Points, in no order, along strands that fork, close into loops and pass close to each other.
Two points are linked if the straight distance between their rows is under 87.6. Some points are linked to none.
sar: [ -3  51 -11   7  41  24 -11 -17  17  16  23 -18 -27  55 -64  10   6 -31
  -8 -43  32]
ris: [  0 -20 -23 -11  23  12 -39  15  12 -24  -3  28  32 -21  32  14 -15  24
  20  -1  41]
Ziso: [ 67 -24 -40 -16 -36   2   0   2 -22  23 -31  51 -18 -28  15  30  15  45
 -21  40 -36]
pumi: [ 20 -13 -38 -18  -7   1 -22   9  13   0  27  24  17  23  -5  34 -39  11
  33  19  25]
rap: [  6 -11  15   7 -17   7  39   2 -25  -5 -40  24 -28 -39   8  17  14  39
 -41  23 -14]
tetig: [ -3  15   1  20  32 -20  -8 -11 -26  13  27   9 -17  39 -13  -4   5 -20
  23 -44   5]
Teze: [ 25 -23   0 -17 -16  -3  10  22 -19   4  -2  32  -5 -42   9  25 -41  46
 -13  14 -26]
lonok: [ -6 -12  28  -5 -25  12  32   2 -17 -10 -29  38  -9 -40  36  15 -25  49
  -4  18 -14]
vup: [ 18  -3  32  25  10   7  22  -4 -25  42 -13  19   1  -1   3   8  14  12
 -25 -11  -9]
ber: [-16  -7 -42 -21 -26 -13 -29 -26  19 -31  59  16  43  31  34   3 -40   7
  77 -11  27]
dipu: [ 63  22 -15 -12  -3  37   8  13  20  10 -31  41 -49  -8 -28  29 -28  -3
 -28   5  -7]
Ravo: [-26  61  25 -21  32  56   6   6 -12   5   7 -56  -6  38 -63  -1  19 -31
 -11 -14   6]
Dezo: [-24  43  21 -17  31  53  17   5   3 -21 -16 -43 -26   5 -54   7 -10 -20
 -28 -16  -4]
pepiz: [-32  -5  24   4   9  16  24 -29  -4 -42  27 -29   5   7  16   0 -38  -5
   5 -14   1]
pere: [ -8  -9  13   0  -2  20  24 -18 -15 -44   4   7 -16 -22  33   4 -41  20
  -8  -1  -4]
binab: [  9 -20  -9  -3  10 -19 -31  35  12  20 -21  30  11 -52  13  -3   2   0
  -3 -19 -32]
Lum: [ -2  26  15   1  -5  45  20  17  -3 -22 -52  -5 -56 -14   6  -8  14 -22
 -45  21 -20]
saza: [-19  13 -22  -9  16  23 -20 -19  49 -37  51  -6  11  -6 -20  20 -53 -27
  36 -65   9]
koget: [ 29  20 -13   6  29  -7 -19   0  -9  22  -4  15 -37  21 -34  -5 -11 -33
   6 -27 -10]
Kan: [-31  -2  23  12  14 -39  11 -21 -13  11  27   4  14  32   5 -25  -2 -14
  57 -29   6]
moda: [-36  26  43   7  15  -9  11  21 -19  19  30 -49  25  33 -31 -20  50 -25
  11   1   7]
Bor: [ 16  34  24   5  -7  43  20  29 -18  35 -38 -24 -18  -8 -19 -20  82  -8
 -60  23 -41]
kidaf: [ -7   4  17  16 -12 -17  -3  31   7  16  -7 -37   5  -2   9 -47  38 -54
 -29   4 -40]
vemek: [  2  -5 -18  26  -2 -26  -2 -10  20   8  54  15  16  47   2  10   3  -5
  20  -9  49]
sazi: [ 41  17 -14   1  22  52   4  -1  19  20 -13  35 -26   6 -23  42 -26   9
 -17 -12  23]
zuro: [ 17  23  30   5  16  10  14  26   9  20  13 -21 -15 -13 -52  -6  -5 -26
 -50 -19 -13]
Kezi: [ 12   4   7  24  -3  -8  16 -24 -22  14  24 -14  -7  47  -3   4   2  -9
 -19  15  17]
puze: [-16  35  48  -6   7  17  15  29 -32  23  13 -48  12  14 -22 -29  40 -17
 -18  10 -24]
Bos: [ -7 -29 -26  -8 -29 -29 -12   5   4  13 -65  21  14 -41  47 -23  19  27
 -19  23 -41]
Vibi: [ 70   5 -34 -21 -24  32   3  15  -8   8 -19  59 -40 -16  -4  32 -17  31
 -21  26 -19]
Guper: [ 17  -8 -33  -9   8 -21 -26  18  24   9   8   1   1  12 -27  22 -15 -18
  13   7  30]
Piv: [ 23   3  16  11  -4  26  41  -9 -25   4 -15  -4 -41   3 -21  31  18  25
 -46  38  -2]
lepip: [-28  26  21   0  31  25  13 -13 -23   2 -37 -13 -23  20 -12   4  -4 -24
  20  -7 -18]
duzi: [-49  19  15  10   0  27  19 -42  16 -26  46 -45  13  30  -4  14 -23 -22
   6 -26  17]
feva: [ 10   2  -8  -8  22  14 -15  20  18 -26   6   7 -15 -23  -9  10 -44 -10
  -4 -23  -6]
guful: [ 40 -28 -41 -10 -15 -22 -36  20 -10   0   0  27   3 -10  24  -4  -7  21
  -7  25  -1]
Mov: [ -9 -29 -12 -26 -18 -27 -28 -12  15 -28  28  20  50   2  45 -26 -25  20
  82  -6  16]
rudeg: [ 46 -34 -21   1 -29 -23  11 -20 -31  29 -36  26 -15 -10  14   6  24  43
 -25  48 -22]
Vumi: [-15   1   5  13  15   2  -8 -10  13 -42  40 -25  -5   3   2 -30 -26 -58
  36 -49 -17]
verad: [ 10  -3 -28 -26   3  36 -38   6  -4 -39 -11  42  15  -8  45  12 -34  35
  32  10  12]
sok: [  3  13  10  19   0 -35  -1  12 -10   9  26 -22 -12  29  -9 -40  25 -54
  -1   2 -15]
fitum: [ -9 -16   7  20 -26 -47   0  11   0  50 -16 -23  21   3   7 -46  62 -22
 -21  16 -28]
Lozof: [-11  -9   5   3 -34  -3  17  25  -2  38 -50  17 -19 -48  12   2  35   8
 -46  -4 -74]
riz: [ 56  28  -8  -4  -9  36  21  26  22  22 -48  17 -51 -28 -42  10  18 -12
 -50  14 -22]
zem: [ 53 -19 -44  -7  -7 -32 -29  27   1  21   9  10  -9  -6 -28  18  -7   0
 -13  20   4]
fose: [-54  34  22   8  24  -7   4  -9 -15   7  34 -29  10  56 -32 -12  42 -27
  41 -29  20]
dasom: [-46  25  43   1  16  36  15  -7   9 -22  52 -65  23  24 -23   0   6 -28
  -8 -19  16]
rus: [ 37  -3  -1   7   9  18   9 -21 -16  36 -16  42 -12  10 -10  39  -1  23
   7   2   9]
goba: [-27  -1 -32  -5  -2  -1 -22 -30  18 -39  84   4  21   9   7  11 -42 -10
  56 -75   7]
Kab: [-68  21 -18  12  -7  -2   1 -49  38 -21  49 -22  30  38   6  20  -7 -15
  42 -38  40]
Naz: [ 50  -3  15  12  -1  28  33  -8  -8  41 -31   4 -19 -11 -41  33  54  10
 -39  27  -9]
voti: [-25 -22  -8 -11   3  -9  -5 -40 -16 -29  22  -1  32   6  33   6 -35  40
  26  -3  32]
tabi: [-39 -10  28  17  27  -3   3 -17  -2  -5 -18 -29  20  10  10 -13  29   1
  15   7  39]
Dof: [ -1   4 -23   5  -7  10  -4 -15  23   0  46  14  18  36  12  28 -47  -5
  23 -15  34]
Tunil: [ 21 -24 -29 -22 -31  -3 -31  21  -8  -4 -42  39  13 -40  47  -7  11  57
 -12  37  -9]
Fip: [-15 -33  15  -1  -4 -53  -2 -33   0  -5   0  -2  39   4  32 -28  -5  43
  27  11  35]
Fofad: [ 10  49  43  -2  -7  59  34  34 -20   0 -35 -18 -45 -15 -24  -9  48  -4
 -61  20 -30]
Raku: [ 18 -12 -14  20 -11 -27  -5 -22 -12  11   7   7   8  46  19  -5   3   3
  11  27  32]
fil: [-35  47   5   5  34  20  -9  -1   9   6  12 -38  -4  49 -36   5  26 -46
  18 -20  26]
gen: [ 35 -23 -35  -4 -53   4   8  23   9  15 -34  39 -18 -52  18  23  21  40
 -58  33 -35]
fogu: [-26   3  26   3 -18   1  22   9 -15  31 -70  -4  -6 -31   9 -17  57  15
 -34  19 -54]
fanub: [  3 -19 -16   8  18 -25 -13   1 -20  10 -23 -21 -18   0 -16  -4  25  -4
 -16  20   7]
Kato: [ -2 -30  -4  -8 -18  -4  -2   5  28 -39  37 -15  24 -23  20  -5 -58 -18
  30   0  -1]
zite: [ 23 -14 -27 -50 -27  10 -15  38 -13 -19  -2  31  -3 -30   6  39 -48  49
  10  39 -21]
nekuz: [ 22 -26 -22 -36 -18 -34 -44  -3  -6   7 -19  35  44   3  35 -18  -3  51
  48  30  17]
poz: [  8  15  10   1   6  19  14  29  -5 -35 -20  -3 -45 -38  -4 -10 -12  -8
 -56  -6 -29]
foz: [ 26 -17  -2  18  10 -16 -19   5 -13  42 -29  33   5 -19  21  -8  30  12
 -15  -7 -16]
fatu: [-17  23  41  11 -13  25  21  14 -14  40 -51 -23   3  -3  15 -33  66 -12
 -30  29 -33]
Ges: [  4 -18 -19 -50 -25  -9 -37  -8  -7 -26  14  24  54  18  39 -13 -40  47
  65  30   2]
dal: [ -3 -16 -16  12   0 -24 -27   1  20 -17  15  16  23   4  36 -30 -10 -29
  60 -13  18]
Vimag: [-22 -41  31   5  -6 -37   7   0   2 -21  35 -26  26 -27   7 -18 -20  -8
  25 -15  -4]
dosal: [-11  10  33  -2 -42  13  53  27 -16  -5 -40   6 -42 -44 -14  13  33  23
 -61  30 -34]
zet: [-17   3 -29   0  31  15 -22 -18   7 -49  25 -35 -13  12 -14  14 -20  -9
 -17 -16  33]
gemo: [ 11  30  32   8  25  37  30 -13 -33  36   1 -20 -15  36 -45  24  27  -1
 -19   3   4]
Neta: [  1  18  51  10  19  19  16  21 -18  26   0 -11  -8 -20 -16  -9  22 -10
 -40 -15 -37]
papo: [-15   5  15  23   8 -40  -7  24  22  -5  54 -21   3  14 -16 -37  24 -50
  25 -27  10]
Nelu: [ 17 -28   8   5 -11 -21   5 -22  -7  11 -31  17  27  -1  39 -14   8  59
  -6  30  34]
mag: [-13 -15  22  14   1 -30   0  -5 -14  13 -19 -23  14   1  10 -26  39   2
 -12  25   8]
lofa: [-58 -10 -11   4  -4 -11   5 -67  11 -29  35 -17  45  19  26  13 -25  25
  45 -37  38]
biko: [-12 -15  22   7   3 -21  13  20  14   5  18 -20  16 -24 -10  -4 -11 -24
  -4  -7  -7]
tis: [-29  -6 -12   5  29 -24 -11 -15  -5 -24  46 -36  -7  10 -35  16  -9  -7
  -4 -32  21]
gukaz: [ 21   1  -4   5 -30 -10  15  17   2  28 -35  12 -23 -18   4  -5   8 -18
 -36  22 -51]
muzo: [ -7  33 -21 -17  32  36  -6 -14  15 -32  -4 -29 -33   7 -50  20 -30 -11
 -26 -17  16]
Bal: [ -9   5  31  -2  11  -2  16  37  30  29  13 -24   6 -18 -46  19 -13 -26
 -19   0   0]
bir: [ -6   7 -10  -2  15  15   4 -11 -16 -13 -35 -11 -27   8  -1  11 -10 -11
   0  15   6]
nubu: [-22 -26  21  15 -10 -68   1 -17  13  -7   3  -6  38   1  31 -58  23   3
  41   2  25]
pasif: [ -7  29 -20  -3  22  11 -18  -7  36 -25  33 -11 -15  21 -27  -9 -36 -52
  20 -53  10]
rava: [-29  -8 -31   1  21 -29 -19 -23  -3 -28  64  -4   7  18 -19  10 -23   2
  33 -56  20]
balam: [ -2 -24   7   1  -7 -17 -22   7  20   6 -22  33  40 -19  53 -22  -7  -4
  40   1   3]
reb: [ 52   1 -39   0 -18  11  -1  10  12  34 -49  25 -33 -25 -20   9  29 -13
 -28  25 -38]
nole: [-19  -9   3  17  30   2 -22  -3  19 -25  -6  -6  18  -3  21   5  11  -6
  11  -6  51]
Vug: [-26 -10   3  14  -7 -58   9 -30  10  11  37  10  24  47   2  -9   3  11
  53 -14  46]
fibup: [ 17   5 -38 -13   7  23 -17  -6  -6 -22 -33  28 -21   4  22  19 -27   9
  15  20  11]
Zutur: [ -2 -36   5 -13 -36 -18   3  10  10 -28  11  -2  29 -30  36  -2 -40  21
   6  31  -4]
berum: [-11 -31   8  -2 -24 -40  -6  -4  11   1 -37   5  29 -30  55 -47   8   7
  11  14 -26]

A piece is all that can be reached along the links. How many separate loops has the piece of each point below (a circle has one, a figure eight two, a Y none), and how many tips (points with one link)?
Tunil: loops 0, tips 4
kidaf: loops 1, tips 2
poz: loops 0, tips 7
Kab: loops 0, tips 6

Name the points in between on the shortest way along the links from the first point to the second, in order.
Ges / pumi: Mov dal balam berum Bos Tunil guful zem Guper
Bor / goba: fatu fogu Lozof gukaz reb riz dipu sazi rus vup Neta puze moda fose fil Ravo Dezo muzo zet tis rava
voti / Piv: lofa Kab duzi pepiz pere lonok rap
moda / Zutur: puze Neta zuro Bal biko Vimag Kato
Bos / koget: Tunil guful zem Guper pumi Dof vemek Vug Kan tetig
